Each row is a point on a landscape with many peaks, with its height.
From any point a climber steps to the highest of the 2 points nearest to it. It stops when none of these is higher. Distance is the straight distance between rows; heights are no part of it.
K_188: |  78 | 121 |  79 | 114 |  23 |  99 |  73 |  85 | 103 |  15 | 102 |  81 |  57 | 110 |  89 |  70 | 106 | 116 | 126 |  95 |  71 | 158 |  93 |  84 |  height 168
K_926: |  53 | 102 |  78 | 110 | 123 | 125 |  97 | 125 | 107 |  96 | 114 | 101 |  90 | 120 | 101 |  93 |  95 |  31 | 121 |  85 |  47 |  99 | 104 | 152 |  height 470
K_920: |  76 | 135 | 154 |  78 | 108 |  57 |  57 |  78 |  90 | 107 |  95 |  46 | 116 |  80 |  77 | 111 | 103 | 127 | 129 |  98 |  74 |  84 |  96 | 131 |  height 115
K_733: |  74 | 132 | 127 |  56 | 103 | 126 |  86 |  85 |  85 |  91 | 122 | 156 |  82 |  87 |  74 | 153 | 103 |  97 |  76 |  81 | 108 | 152 |  85 |  93 |  height 259
K_726: |  95 |  89 |  84 |  95 | 104 |  59 |  93 |  83 | 105 | 124 |  79 |  31 | 138 | 113 | 144 |  68 | 101 | 143 | 115 |  79 | 120 |  70 |  94 | 134 |  height 499
K_743: | 124 |  75 |  71 | 119 | 113 | 108 | 128 | 101 | 111 |  90 |  99 |  95 | 114 | 115 |  97 |  79 | 102 |  92 | 141 | 121 | 119 | 100 | 123 | 105 |  height 189
K_538: | 107 | 116 | 121 |  92 | 125 | 132 |  98 | 105 | 118 | 118 |  91 |  73 | 119 |  44 |  72 | 126 |  77 | 142 |  79 |  59 |  76 | 123 | 115 | 126 |  height 242
K_631: | 104 | 122 |  99 | 102 |  75 |  93 | 113 | 102 | 113 |  98 |  97 |  71 | 107 |  92 |  85 |  98 | 100 | 149 | 123 | 107 |  92 |  96 |  90 | 113 |  height 133
K_684: | 137 | 119 | 125 |  71 | 125 |  66 | 114 |  82 |  85 | 127 |  85 |  72 | 132 |  65 | 115 | 143 |  86 |  79 |  80 |  87 | 106 |  35 | 114 |  87 |  height 132
K_195: | 105 |  92 |  63 | 118 | 100 | 154 | 120 | 114 | 124 | 100 | 136 | 150 |  88 | 149 | 103 |  69 | 114 |  86 |  68 |  78 |  78 |  93 |  65 | 101 |  height 579
K_309: | 113 |  43 |  89 | 109 | 145 | 124 | 141 |  72 | 105 |  81 |  98 | 110 | 113 | 123 | 157 |  38 | 161 |  90 | 131 |  96 | 116 |  92 |  67 |  91 |  height 514
K_217: | 123 | 129 |  94 |  84 | 102 | 143 |  94 | 111 | 117 | 112 | 131 | 164 |  96 |  98 |  57 | 106 | 102 |  52 |  92 | 102 |  55 | 115 | 101 |  88 |  height 569
K_482: | 130 |  64 |  56 |  86 | 117 |  95 | 123 |  73 |  98 | 103 |  70 |  85 | 142 | 100 | 114 |  77 | 116 |  90 | 142 | 126 | 148 |  81 | 142 | 105 |  height 173
K_809: | 137 | 119 |  92 | 107 | 168 | 156 |  76 |  95 | 105 | 121 |  72 | 107 | 121 |  86 | 110 | 117 |  67 | 121 |  89 |  22 |  75 |  63 |  99 |  95 |  height 457
K_909: |  82 |  98 |  73 |  86 |  41 |  69 |  96 | 139 |  81 |  96 |  57 |  88 |  87 |  88 |  89 | 100 |  87 |  94 | 116 | 167 |  89 |  70 | 150 |  71 |  height 511
K_366: |  94 |  98 |  63 |  78 |  91 | 132 |  99 | 107 | 128 | 102 | 103 |  81 | 103 | 112 | 109 |  52 |  81 | 110 | 124 |  63 |  93 | 104 |  97 | 132 |  height 541
K_824: | 127 | 102 | 108 |  92 | 117 | 112 |  96 |  81 |  94 | 130 | 118 |  96 |  84 | 155 | 175 | 110 |  84 |  73 |  80 |  65 |  87 |  90 |  90 |  59 |  height 493
K_739: | 118 |  97 | 120 |  78 | 105 | 111 | 118 |  80 |  93 | 118 | 142 | 108 |  71 | 134 | 149 |  89 |  93 |  71 |  63 |  73 | 111 | 128 |  69 |  82 |  height 517
K_47: |  63 | 105 |  94 |  98 |  81 |  99 | 104 | 123 | 120 | 104 | 118 |  55 |  88 | 103 | 113 |  86 |  85 |  53 | 115 |  92 |  51 | 131 | 113 | 145 |  height 497
K_27: |  89 |  88 | 109 | 119 | 183 | 132 | 108 | 140 | 104 | 126 |  85 |  88 |  89 | 119 | 103 | 109 |  50 |  62 |  72 |  27 |  89 |  84 | 144 |  81 |  height 543
K_491: |  70 |  97 | 123 | 127 |  84 |  86 |  68 | 143 | 105 | 125 |  92 |  67 |  69 |  84 | 117 |  84 |  70 |  76 | 100 | 117 |  46 | 121 | 120 | 108 |  height 533
K_616: |  57 | 117 | 134 |  59 | 138 |  88 |  49 |  68 |  95 | 103 | 107 | 101 | 114 |  93 | 100 | 143 |  72 | 124 | 112 |  71 | 104 |  88 | 115 | 107 |  height 98
K_850: |  87 | 114 | 108 | 102 |  32 |  70 |  77 |  75 |  97 |  28 |  98 |  67 |  84 | 108 |  67 |  74 | 114 | 134 | 154 | 126 | 104 | 121 | 104 |  88 |  height 140
K_557: | 104 | 117 | 105 |  75 | 130 |  79 |  63 |  72 |  91 | 113 |  82 |  99 | 131 |  71 | 108 | 143 |  73 |  99 | 105 |  88 | 121 |  66 | 127 | 117 |  height 113
K_848: | 159 | 117 | 108 | 106 | 118 |  85 | 117 |  69 |  83 | 118 |  76 |  64 | 117 |  76 |  83 | 125 |  83 | 157 |  80 |  90 | 162 |  84 | 116 | 106 |  height 253
K_947: | 127 | 152 | 108 |  43 | 107 | 120 | 106 |  71 |  92 | 121 | 109 | 115 | 106 | 111 |  94 | 146 |  97 |  78 | 104 |  82 |  73 | 108 | 102 |  82 |  height 532
K_6: | 103 | 110 |  96 |  77 | 138 | 133 |  99 | 132 | 111 | 111 |  99 | 143 |  94 |  86 |  86 |  62 |  76 |  87 | 109 |  90 |  70 |  66 |  82 |  95 |  height 574
K_776: | 116 |  75 | 111 | 115 |  65 |  89 | 112 | 128 | 111 | 131 | 114 | 128 |  90 |  96 | 133 |  61 | 133 |  90 |  64 | 153 |  78 |  96 |  62 |  97 |  height 61
K_893: |  63 | 116 |  80 |  61 | 100 | 114 |  62 |  95 | 104 |  72 |  98 |  88 |  88 |  91 |  61 |  84 |  51 | 111 | 146 |  75 |  97 | 115 | 139 |  90 |  height 296
K_120: |  67 |  81 | 107 |  79 | 119 |  88 | 111 |  99 |  73 | 101 | 107 |  99 |  75 |  97 | 128 | 100 |  77 |  53 |  97 | 101 | 135 | 130 | 103 | 139 |  height 598
K_443: | 152 |  80 | 111 | 112 | 113 |  91 | 160 |  90 |  80 |  99 |  88 |  87 | 105 |  98 | 130 | 113 | 117 | 135 |  71 | 118 | 144 |  36 |  77 |  69 |  height 188
K_372: | 112 |  99 | 149 | 120 |  61 |  78 | 103 | 118 | 106 | 109 | 120 | 128 |  88 |  73 |  90 | 110 | 128 | 100 |  57 | 159 | 111 |  94 |  71 | 107 |  height 82
K_676: | 143 | 109 | 127 | 105 | 131 | 107 |  95 |  90 |  82 | 134 |  76 |  96 |  98 |  88 | 107 | 146 |  63 | 128 |  70 |  89 | 136 |  98 | 135 |  67 |  height 292
K_251: |  73 |  70 |  43 | 138 |  83 | 105 | 111 | 142 | 107 | 101 | 104 |  84 |  73 | 119 |  90 |  84 |  68 |  70 |  88 | 118 |  94 | 126 | 156 |  93 |  height 578
K_137: |  43 | 108 |  78 | 120 | 101 | 139 | 103 | 124 |  98 |  59 | 132 | 114 |  60 | 122 |  40 |  64 |  97 |  72 | 102 |  70 |  67 | 142 |  85 | 116 |  height 47
K_190: |  61 | 129 | 136 |  77 | 114 |  85 |  72 | 103 |  88 | 105 |  73 |  41 | 112 |  71 |  64 | 132 |  82 | 150 | 124 |  82 |  47 | 103 | 129 |  91 |  height 135
K_329: |  98 | 111 |  82 | 109 | 132 | 143 | 102 | 129 |  98 | 114 | 126 | 157 |  72 | 134 |  62 |  70 | 102 |  65 |  94 |  98 |  50 |  94 |  81 |  84 |  height 606
K_756: |  96 | 144 | 102 |  92 | 129 |  62 |  69 |  93 |  79 | 134 |  52 |  35 | 146 |  68 |  68 | 106 |  81 | 161 | 110 |  59 |  73 |  88 | 124 | 119 |  height 153
K_218: | 157 |  87 |  92 |  85 | 106 |  92 | 138 |  79 |  57 | 109 |  51 |  95 | 123 |  94 | 132 | 100 | 140 | 123 |  99 | 134 | 143 |  26 |  80 |  99 |  height 213
K_971: |  83 | 107 | 100 | 116 |  65 |  88 | 111 |  78 | 111 |  73 | 118 |  88 | 108 | 149 | 132 | 130 | 134 | 106 | 125 |  90 | 122 | 151 |  63 | 131 |  height 347
K_121: |  43 | 108 | 146 | 134 |  99 | 102 |  56 | 106 | 113 |  54 | 118 |  90 |  87 |  71 |  61 | 126 |  95 | 147 | 113 | 100 |  46 | 127 | 103 |  92 |  height 70
K_566: |  68 |  86 |  62 | 124 |  94 | 104 | 103 | 166 | 105 | 104 |  60 |  68 |  66 | 101 |  73 |  81 |  42 | 107 |  91 |  78 |  88 | 119 | 164 |  66 |  height 553
K_536: | 134 | 102 | 111 | 110 | 117 |  89 |  56 |  82 |  93 | 117 |  74 | 113 | 125 |  85 | 126 | 119 |  92 |  85 | 128 | 127 | 114 |  68 | 112 | 122 |  height 134
K_305: |  65 | 103 |  54 | 133 |  53 | 108 |  92 | 121 | 120 |  65 | 125 | 138 |  83 |  99 |  67 | 108 | 108 |  85 |  96 | 119 |  67 | 121 |  96 | 108 |  height 219
K_634: |  86 |  76 |  87 |  99 | 115 | 113 | 108 | 121 | 104 | 117 | 126 | 127 |  74 |  81 |  96 |  82 |  68 |  50 |  54 |  99 | 113 | 128 | 108 | 128 |  height 648
K_140: |  49 | 101 |  73 | 144 |  89 |  99 | 100 | 122 |  79 |  59 | 121 | 104 |  39 | 106 |  23 |  94 | 101 |  53 |  78 | 102 |  50 | 172 |  93 |  97 |  height 63
K_706: |  75 |  95 |  41 | 142 |  38 | 122 |  74 | 109 | 124 |  16 | 114 | 109 |  69 | 103 |  60 |  58 | 105 |  91 | 109 |  93 |  69 | 143 | 100 | 104 |  height 195
K_126: | 127 | 102 |  82 | 124 | 160 | 145 | 111 | 106 | 100 | 113 |  86 | 106 |  96 | 130 | 117 | 106 |  70 |  90 | 100 |  55 |  94 |  75 | 107 |  90 |  height 498
K_426: | 108 |  98 | 139 |  88 | 135 |  62 |  81 |  68 | 114 | 114 | 130 |  60 | 126 | 138 | 138 |  89 |  88 |  99 | 117 |  74 | 107 |  59 | 102 |  70 |  height 339
K_681: | 109 | 119 |  94 | 105 | 142 | 159 |  66 | 119 |  90 | 137 |  51 | 114 | 103 |  97 |  99 | 141 |  71 | 136 |  93 |  58 |  62 | 110 | 126 |  89 |  height 419
K_853: |  99 | 134 | 123 | 100 | 114 |  86 |  92 |  81 | 123 |  67 | 117 | 113 | 133 |  85 |  70 | 107 | 123 | 107 | 152 |  87 |  89 |  89 |  57 | 130 |  height 352
K_888: |  85 | 127 | 113 |  66 | 122 |  75 |  57 |  91 | 111 | 140 |  83 |  63 | 127 | 127 |  91 | 132 |  64 | 130 | 122 |  46 |  87 |  95 | 153 |  57 |  height 317
K_928: | 142 |  66 |  97 |  77 | 136 |  69 | 104 |  35 |  67 | 107 |  74 |  61 | 148 |  96 | 141 |  51 | 151 |  95 | 123 | 101 | 147 |  49 | 100 | 104 |  height 412
K_415: |  44 |  97 | 120 | 143 | 107 |  99 |  71 | 105 | 114 |  39 | 129 |  95 |  70 |  98 |  65 |  89 |  86 | 125 | 130 |  86 |  86 | 134 |  90 | 105 |  height 49
K_232: | 126 | 107 |  94 |  92 |  93 | 100 | 125 |  86 | 113 |  70 |  93 | 124 | 144 |  79 |  97 |  98 | 146 |  73 | 137 | 101 | 119 |  94 |  56 | 142 |  height 297
K_336: |  38 |  81 | 111 |  79 |  92 |  68 | 100 | 135 | 102 |  90 | 112 | 108 |  84 | 105 | 107 |  68 |  95 | 119 | 105 | 136 |  94 |  50 |  86 |  91 |  height 505
K_703: | 111 |  83 | 125 | 108 | 107 |  74 |  82 | 110 |  75 | 126 |  80 | 106 |  88 | 143 | 128 |  96 | 103 | 102 | 123 | 159 | 118 |  63 | 122 |  58 |  height 570
K_322: | 143 |  86 |  92 |  82 |  77 |  87 | 157 |  80 |  88 |  97 |  72 |  88 | 132 |  95 |  96 |  90 | 166 | 125 | 119 | 152 | 145 |  70 |  92 | 110 |  height 233
K_515: |  75 | 126 | 119 |  86 |  55 |  87 |  96 |  73 |  87 |  68 | 115 |  89 |  80 | 142 |  91 | 115 | 115 | 136 | 129 |  95 | 137 | 156 |  75 |  97 |  height 311
K_99: |  71 |  86 | 119 |  90 |  73 |  67 | 108 | 145 |  85 | 139 | 107 |  71 |  56 | 104 | 107 |  52 |  78 |  72 |  74 | 137 |  76 | 128 | 113 |  81 |  height 508
K_207: | 124 | 112 |  91 |  87 | 120 | 130 | 110 |  86 | 128 | 120 | 110 |  77 | 120 |  78 | 117 | 130 |  68 | 100 |  58 |  33 | 103 | 100 | 112 | 127 |  height 205
K_817: |  82 | 140 |  90 |  50 | 114 | 118 | 127 | 113 |  94 | 124 |  93 | 102 | 108 |  99 |  89 | 148 |  88 |  79 | 100 |  88 |  48 |  86 | 113 | 102 |  height 586
K_514: |  81 | 109 |  74 |  87 |  91 |  90 |  87 | 114 | 128 | 110 |  83 |  42 | 121 | 103 | 107 |  68 |  70 | 142 | 132 |  62 |  76 |  84 | 103 | 125 |  height 521
K_243: | 155 |  85 |  94 | 107 | 146 |  59 |  91 |  45 |  81 | 102 |  93 |  72 | 153 | 102 | 122 |  91 | 107 |  94 | 124 |  95 | 140 |  34 | 113 |  81 |  height 382
K_219: |  22 | 104 | 142 |  72 | 109 |  89 |  49 | 106 |  84 |  92 | 105 |  89 |  69 |  87 |  93 | 111 |  64 | 120 | 104 |  92 |  85 | 119 | 117 |  91 |  height 90
K_677: |  66 | 116 |  40 | 143 |  46 | 133 |  87 | 111 | 100 |  75 | 125 | 135 |  70 | 152 |  54 | 124 | 122 |  69 |  76 |  91 |  67 | 159 |  93 | 108 |  height 199
K_75: | 139 |  49 | 133 | 106 |  98 |  89 | 148 |  78 |  79 |  94 | 103 | 104 |  97 | 110 | 133 |  86 | 158 | 107 |  64 | 150 | 158 |  52 |  88 |  63 |  height 165
K_868: |  81 | 105 |  94 | 116 | 121 | 106 |  78 | 100 | 107 |  89 |  98 | 111 | 113 | 102 | 124 | 109 | 107 |  58 | 150 | 100 |  70 | 100 |  77 | 157 |  height 436
K_191: | 105 | 112 | 110 |  85 | 141 |  85 | 109 |  80 | 124 | 123 | 110 |  44 | 136 |  77 | 114 | 127 |  64 | 135 |  57 |  22 | 108 |  75 | 109 | 110 |  height 183
K_170: |  71 |  75 |  71 | 114 | 130 | 116 | 103 | 151 | 109 | 128 |  77 |  86 |  77 | 130 | 112 |  83 |  42 |  97 |  79 |  53 | 119 | 103 | 148 |  81 |  height 573
K_416: | 162 | 102 | 100 | 115 |  86 | 106 | 108 |  56 | 134 |  82 | 129 | 121 | 137 |  87 | 121 | 136 | 111 | 105 |  78 |  83 | 130 |  79 |  85 | 100 |  height 197
K_734: |  75 |  58 |  70 | 138 | 104 |  74 | 148 | 129 |  83 |  96 | 128 | 135 |  64 | 105 |  51 |  58 | 123 |  62 |  66 | 137 | 112 | 146 |  57 |  98 |  height 99
K_285: |  85 | 119 |  94 |  92 |  29 |  80 | 100 | 127 |  89 |  92 |  74 |  70 |  78 |  69 |  90 | 109 |  90 | 100 | 100 | 142 |  62 | 108 | 125 | 103 |  height 477
K_667: | 109 |  83 | 133 |  58 | 117 |  87 | 116 |  74 |  87 | 107 | 127 | 102 |  87 |  99 | 132 |  86 |  84 |  70 |  77 |  95 | 148 |  96 |  96 |  92 |  height 551
K_82: | 175 | 104 |  88 |  88 |  82 |  84 | 105 |  28 |  99 |  81 | 106 | 103 | 162 |  86 | 127 | 107 | 153 | 108 |  98 |  82 | 134 |  53 |  57 | 101 |  height 230
K_397: | 126 |  81 | 120 | 128 | 127 |  91 |  77 | 117 | 105 | 129 | 103 | 134 |  89 | 119 | 119 |  93 |  75 | 105 |  80 | 126 | 116 |  66 | 119 |  35 |  height 593
K_295: |  96 | 105 |  62 |  73 |  88 | 139 | 108 | 118 | 126 | 121 | 117 | 110 |  99 | 137 | 119 |  85 |  82 |  79 |  87 |  75 |  74 |  95 | 109 | 105 |  height 559
K_586: | 118 |  63 |  97 | 140 | 108 |  79 | 155 | 118 |  94 | 105 | 130 | 137 |  84 | 103 |  86 |  85 | 132 |  51 |  66 | 155 | 113 | 120 |  78 |  85 |  height 118
K_916: | 119 | 116 | 132 | 109 |  72 |  62 | 112 |  59 |  92 |  96 | 104 |  68 | 124 | 133 | 131 | 128 | 155 | 104 | 120 | 110 | 124 | 109 |  60 | 128 |  height 402
K_563: | 103 |  59 |  61 | 119 |  79 | 102 | 114 | 133 | 120 | 121 | 118 | 109 |  90 |  87 |  96 |  65 |  84 |  48 |  71 | 132 | 103 | 128 | 140 | 110 |  height 608
K_283: |  52 | 125 | 116 |  84 |  80 | 100 | 118 | 102 |  79 |  70 | 122 | 123 |  59 | 115 |  65 | 123 | 108 | 111 |  90 |  92 | 120 | 167 |  70 |  90 |  height 286
K_487: | 121 |  67 |  81 | 110 |  84 | 104 | 154 |  83 | 102 |  79 |  86 | 103 | 121 | 117 | 102 |  70 | 172 |  93 | 145 | 149 | 131 | 122 | 105 |  95 |  height 212
K_244: | 105 |  42 | 111 |  87 | 144 |  92 | 138 |  41 |  86 |  84 |  80 |  88 | 127 | 106 | 146 |  50 | 185 |  91 | 136 | 119 | 141 |  64 |  87 |  90 |  height 456
K_609: | 107 | 120 | 138 | 108 |  89 |  91 | 136 | 117 | 111 |  97 | 135 | 148 | 101 |  60 |  72 | 139 | 126 |  75 |  47 | 122 |  94 | 111 |  60 |  99 |  height 116
K_682: | 133 | 105 |  93 | 126 |  88 |  99 | 155 | 110 | 112 | 102 | 101 |  94 | 109 | 116 | 103 | 117 | 110 | 163 |  90 | 121 | 117 |  69 |  85 |  84 |  height 161
K_486: | 112 | 145 |  95 |  66 | 130 |  69 | 108 |  71 |  88 | 137 |  85 |  43 | 141 |  93 |  98 | 121 |  84 | 164 |  75 |  36 | 101 |  81 | 101 | 103 |  height 167
K_481: | 106 | 122 | 134 | 110 | 119 | 119 |  63 | 112 |  80 | 140 |  58 |  82 |  95 |  95 |  88 | 154 |  79 | 137 | 101 | 100 |  60 | 136 | 146 |  63 |  height 379
K_649: |  83 |  83 |  61 | 116 |  82 | 116 |  54 | 147 |  98 | 122 |  74 | 146 |  72 |  96 | 112 |  65 |  70 | 115 |  90 | 128 |  78 |  87 | 103 |  84 |  height 628
K_96: | 103 |  64 |  81 | 124 | 107 | 100 |  63 | 140 | 122 | 135 |  96 | 143 |  98 | 113 | 136 |  69 |  75 |  87 |  79 | 118 |  91 |  66 | 114 |  70 |  height 612
K_950: | 121 | 100 |  79 | 100 |  71 | 123 | 103 | 119 | 103 | 130 | 102 | 126 |  72 | 101 |  93 |  97 |  65 | 138 |  57 | 112 | 125 | 127 | 125 |  68 |  height 169
K_939: | 122 |  99 |  96 | 115 | 135 | 121 | 138 | 105 |  89 | 110 | 106 | 124 |  93 |  78 | 115 | 162 |  76 |  57 |  42 |  91 |  99 |  82 | 113 |  89 |  height 226
K_169: |  73 |  96 |  72 | 128 | 128 | 133 |  80 | 125 |  97 |  94 | 103 | 150 |  83 |  79 |  50 | 132 |  68 |  86 |  71 | 104 |  91 | 116 | 135 | 103 |  height 605
K_503: |  99 | 123 | 116 | 113 |  51 | 103 |  83 | 125 |  99 |  87 |  67 |  70 |  87 |  23 |  68 | 118 |  83 | 118 |  91 | 127 |  53 | 124 | 129 | 119 |  height 411
K_732: | 130 |  80 |  66 | 122 |  57 | 110 | 151 |  95 | 110 |  91 | 110 | 130 | 108 | 133 | 114 | 102 | 153 | 112 |  92 | 141 | 128 | 120 |  89 |  80 |  height 192
K_745: | 139 | 104 | 120 | 128 |  84 |  94 |  73 |  73 | 124 | 100 | 118 | 121 | 122 | 101 | 118 | 127 | 108 |  93 | 109 | 120 | 120 | 102 |  97 | 115 |  height 164
K_91: | 105 | 105 | 132 |  81 |  32 |  72 |  93 |  83 |  74 |  60 |  80 |  65 |  93 |  85 |  61 |  90 | 151 | 131 | 120 | 125 | 172 | 115 |  76 | 146 |  height 100
K_499: |  48 | 113 |  65 |  80 |  79 | 116 |  94 | 112 |  99 |  60 | 100 |  88 |  70 | 112 |  87 |  73 |  76 | 122 | 137 |  79 |  72 | 111 | 100 | 102 |  height 283
K_818: | 114 | 133 | 142 |  90 | 108 | 103 | 122 |  78 | 116 |  78 | 132 | 123 | 118 |  78 |  94 | 147 | 124 |  71 |  83 |  67 | 101 | 115 |  52 | 113 |  height 175
K_741: |  95 | 110 | 116 |  77 |  23 |  67 |  97 |  79 |  82 |  65 |  96 |  72 |  87 | 111 |  68 | 105 | 136 | 132 | 126 | 150 | 140 |  97 | 108 | 106 |  height 119
K_8: | 109 | 106 | 140 | 102 | 128 |  73 |  85 |  60 | 115 |  71 | 129 | 106 | 137 |  95 | 119 | 105 | 126 | 102 | 127 |  85 | 109 |  47 |  48 | 116 |  height 418
K_539: | 109 | 117 |  62 | 113 |  63 | 138 | 111 | 101 | 105 | 107 | 124 | 117 |  82 | 152 |  97 | 117 | 116 |  50 |  88 |  94 |  83 | 164 | 107 | 116 |  height 182
K_493: |  83 | 130 | 129 |  62 | 122 | 134 |  97 |  85 | 107 |  84 | 119 | 136 | 120 |  60 |  62 | 161 | 114 | 114 |  85 |  64 |  78 | 123 |  82 | 114 |  height 231
K_582: | 111 |  90 | 136 | 112 |  95 |  85 |  57 | 135 | 105 | 146 |  69 |  76 |  89 |  82 | 118 |  58 |  63 |  88 | 112 | 114 |  95 | 104 | 130 |  95 |  height 568
K_475: |  57 | 107 | 126 |  83 | 118 |  93 | 106 | 146 |  96 |  95 | 100 | 124 |  82 |  60 |  78 |  65 |  88 |  97 | 117 | 127 |  62 |  66 |  71 | 109 |  height 534
K_972: | 113 |  83 |  87 | 100 |  84 | 110 |  89 | 100 | 101 |  81 |  96 | 161 | 113 |  86 | 115 |  86 | 132 |  54 | 120 | 129 | 126 | 119 |  72 | 129 |  height 260
K_376: | 117 |  91 | 110 | 129 |  94 |  63 | 108 |  69 | 111 | 114 | 101 |  38 | 134 | 114 | 153 | 105 | 128 | 117 | 110 | 102 | 108 |  91 |  86 | 150 |  height 462
K_896: | 155 | 108 | 107 |  98 | 132 | 109 | 148 |  93 | 105 | 105 | 116 |  96 | 121 |  62 | 106 | 138 |  85 |  54 |  77 |  86 |  88 |  60 | 110 |  82 |  height 179
K_36: | 110 |  69 | 108 |  99 | 155 |  76 |  86 |  67 |  90 |  99 | 103 |  91 | 121 | 132 | 152 |  92 |  89 |  76 | 131 |  90 | 130 |  49 | 110 |  66 |  height 354
K_696: |  91 |  88 |  93 |  89 |  66 |  82 |  75 | 107 |  70 | 109 |  69 | 110 |  87 | 114 | 117 |  93 | 106 |  84 | 137 | 171 | 103 |  88 | 125 |  91 |  height 540
K_466: | 120 |  75 | 102 |  93 | 111 | 109 |  65 | 120 | 115 | 136 |  83 | 104 | 103 | 104 | 140 |  35 |  73 |  86 | 119 |  98 | 103 |  85 | 109 |  94 |  height 594
K_650: | 125 | 102 | 118 |  89 |  97 |  79 | 128 |  81 |  86 |  93 |  87 |  76 | 113 |  67 |  80 | 116 | 107 | 153 |  80 | 108 | 175 |  65 |  88 | 137 |  height 223
K_294: |  73 | 110 |  92 |  70 | 117 | 103 |  46 | 109 | 108 | 117 |  70 |  83 | 105 | 109 |  85 | 101 |  40 | 113 | 130 |  54 | 106 | 107 | 163 |  77 |  height 307
K_46: | 112 | 112 | 108 |  79 | 118 | 121 | 127 | 103 |  89 | 128 |  98 | 121 |  86 |  83 | 106 | 164 |  70 | 120 |  31 |  85 | 109 |  99 | 120 |  61 |  height 261
K_334: |  82 |  74 | 119 |  78 |  60 |  67 | 120 | 142 |  92 | 137 |  85 |  61 |  75 | 104 | 137 |  60 |  97 | 110 |  71 | 138 | 109 |  85 | 107 |  95 |  height 495
K_865: | 125 |  45 | 125 | 120 |  93 |  80 | 129 |  88 |  91 |  89 | 117 | 146 |  99 |  94 | 120 |  79 | 167 |  58 |  69 | 161 | 155 |  99 |  72 |  81 |  height 143
K_876: |  77 | 115 | 105 |  88 | 144 |  82 |  80 |  85 | 120 | 122 | 111 |  53 | 126 | 147 | 120 | 109 |  70 | 120 | 126 |  39 |  84 |  81 | 115 |  85 |  height 328
K_832: | 156 |  82 | 105 |  80 |  91 |  88 | 140 |  53 | 100 |  75 |  89 | 109 | 159 |  76 | 114 |  85 | 186 |  86 | 119 | 115 | 136 |  62 |  59 | 104 |  height 258
K_315: |  20 | 112 | 104 | 120 |  96 | 125 |  82 | 113 |  97 |  32 | 126 | 108 |  53 | 106 |  44 |  90 | 103 | 120 | 105 |  64 |  49 | 152 |  72 |  93 |  height 34
K_912: |  51 |  91 |  71 | 119 |  65 |  71 | 131 | 125 |  89 |  74 | 133 | 126 |  58 |  97 |  26 |  89 | 119 |  71 |  56 | 110 |  95 | 171 |  53 |  93 |  height 84
K_516: |  78 |  86 |  49 | 130 |  73 | 113 |  76 | 125 |  96 |  77 | 104 | 176 |  87 | 106 |  86 |  78 | 128 |  61 | 111 | 135 |  84 | 124 |  66 | 120 |  height 237
K_555: | 122 |  81 |  80 | 102 |  49 | 111 | 108 |  89 | 104 | 111 | 106 | 119 |  86 | 135 | 130 |  93 | 111 | 138 |  82 | 129 | 147 | 126 | 104 |  82 |  height 178
K_158: |  88 |  80 | 115 |  96 |  99 |  79 | 102 | 104 | 120 |  94 | 111 | 111 | 115 |  98 | 130 |  91 | 113 | 115 | 103 | 119 | 107 |  43 |  75 | 113 |  height 479
K_521: | 113 |  63 |  71 | 104 | 125 | 137 | 132 | 102 | 107 |  94 | 115 | 137 |  95 | 131 | 143 |  47 | 126 |  77 |  95 |  92 |  99 |  86 |  67 |  94 |  height 554
K_12: |  99 |  99 |  71 | 130 | 110 | 136 |  84 | 137 |  74 | 108 |  72 | 162 |  62 |  77 |  70 |  93 |  75 | 115 |  87 | 127 |  88 | 115 |  97 |  94 |  height 668
K_535: |  79 |  92 |  88 | 101 | 111 |  92 |  64 |  67 |  89 |  78 |  87 | 103 | 118 | 127 | 139 |  92 | 121 |  93 | 167 | 101 | 117 | 104 |  70 | 150 |  height 398
K_953: | 133 | 123 | 138 | 111 | 100 | 101 |  59 |  94 |  87 | 147 |  55 |  65 | 114 |  76 |  91 | 146 |  80 | 166 |  86 |  99 |  99 | 112 | 139 |  88 |  height 336
K_898: | 130 | 143 | 109 |  65 |  69 | 115 | 100 |  88 | 112 | 105 | 117 | 125 | 111 |  83 |  68 | 128 | 107 |  79 | 115 | 110 |  79 | 131 | 104 | 103 |  height 510
K_16: | 103 | 124 | 122 | 111 |  79 | 124 | 108 | 112 | 124 |  86 | 102 |  73 | 102 |  39 |  44 | 119 |  93 | 129 |  95 |  89 |  58 | 146 | 113 | 123 |  height 314

Call two points neighbours if one is among the 2 nearest of the other. Go from one point of each pair to the other, from neighbour to neighbour, staying as high as possible. Name the lowest point that can't be avoided.
K_12 and K_329: K_334
K_12 and K_170: K_566
K_12 and K_634: K_169

Where does a climber stop that starts at each point below?
K_503: K_12
K_920: K_12
K_535: K_12
K_99: K_12
K_953: K_170
K_372: K_329
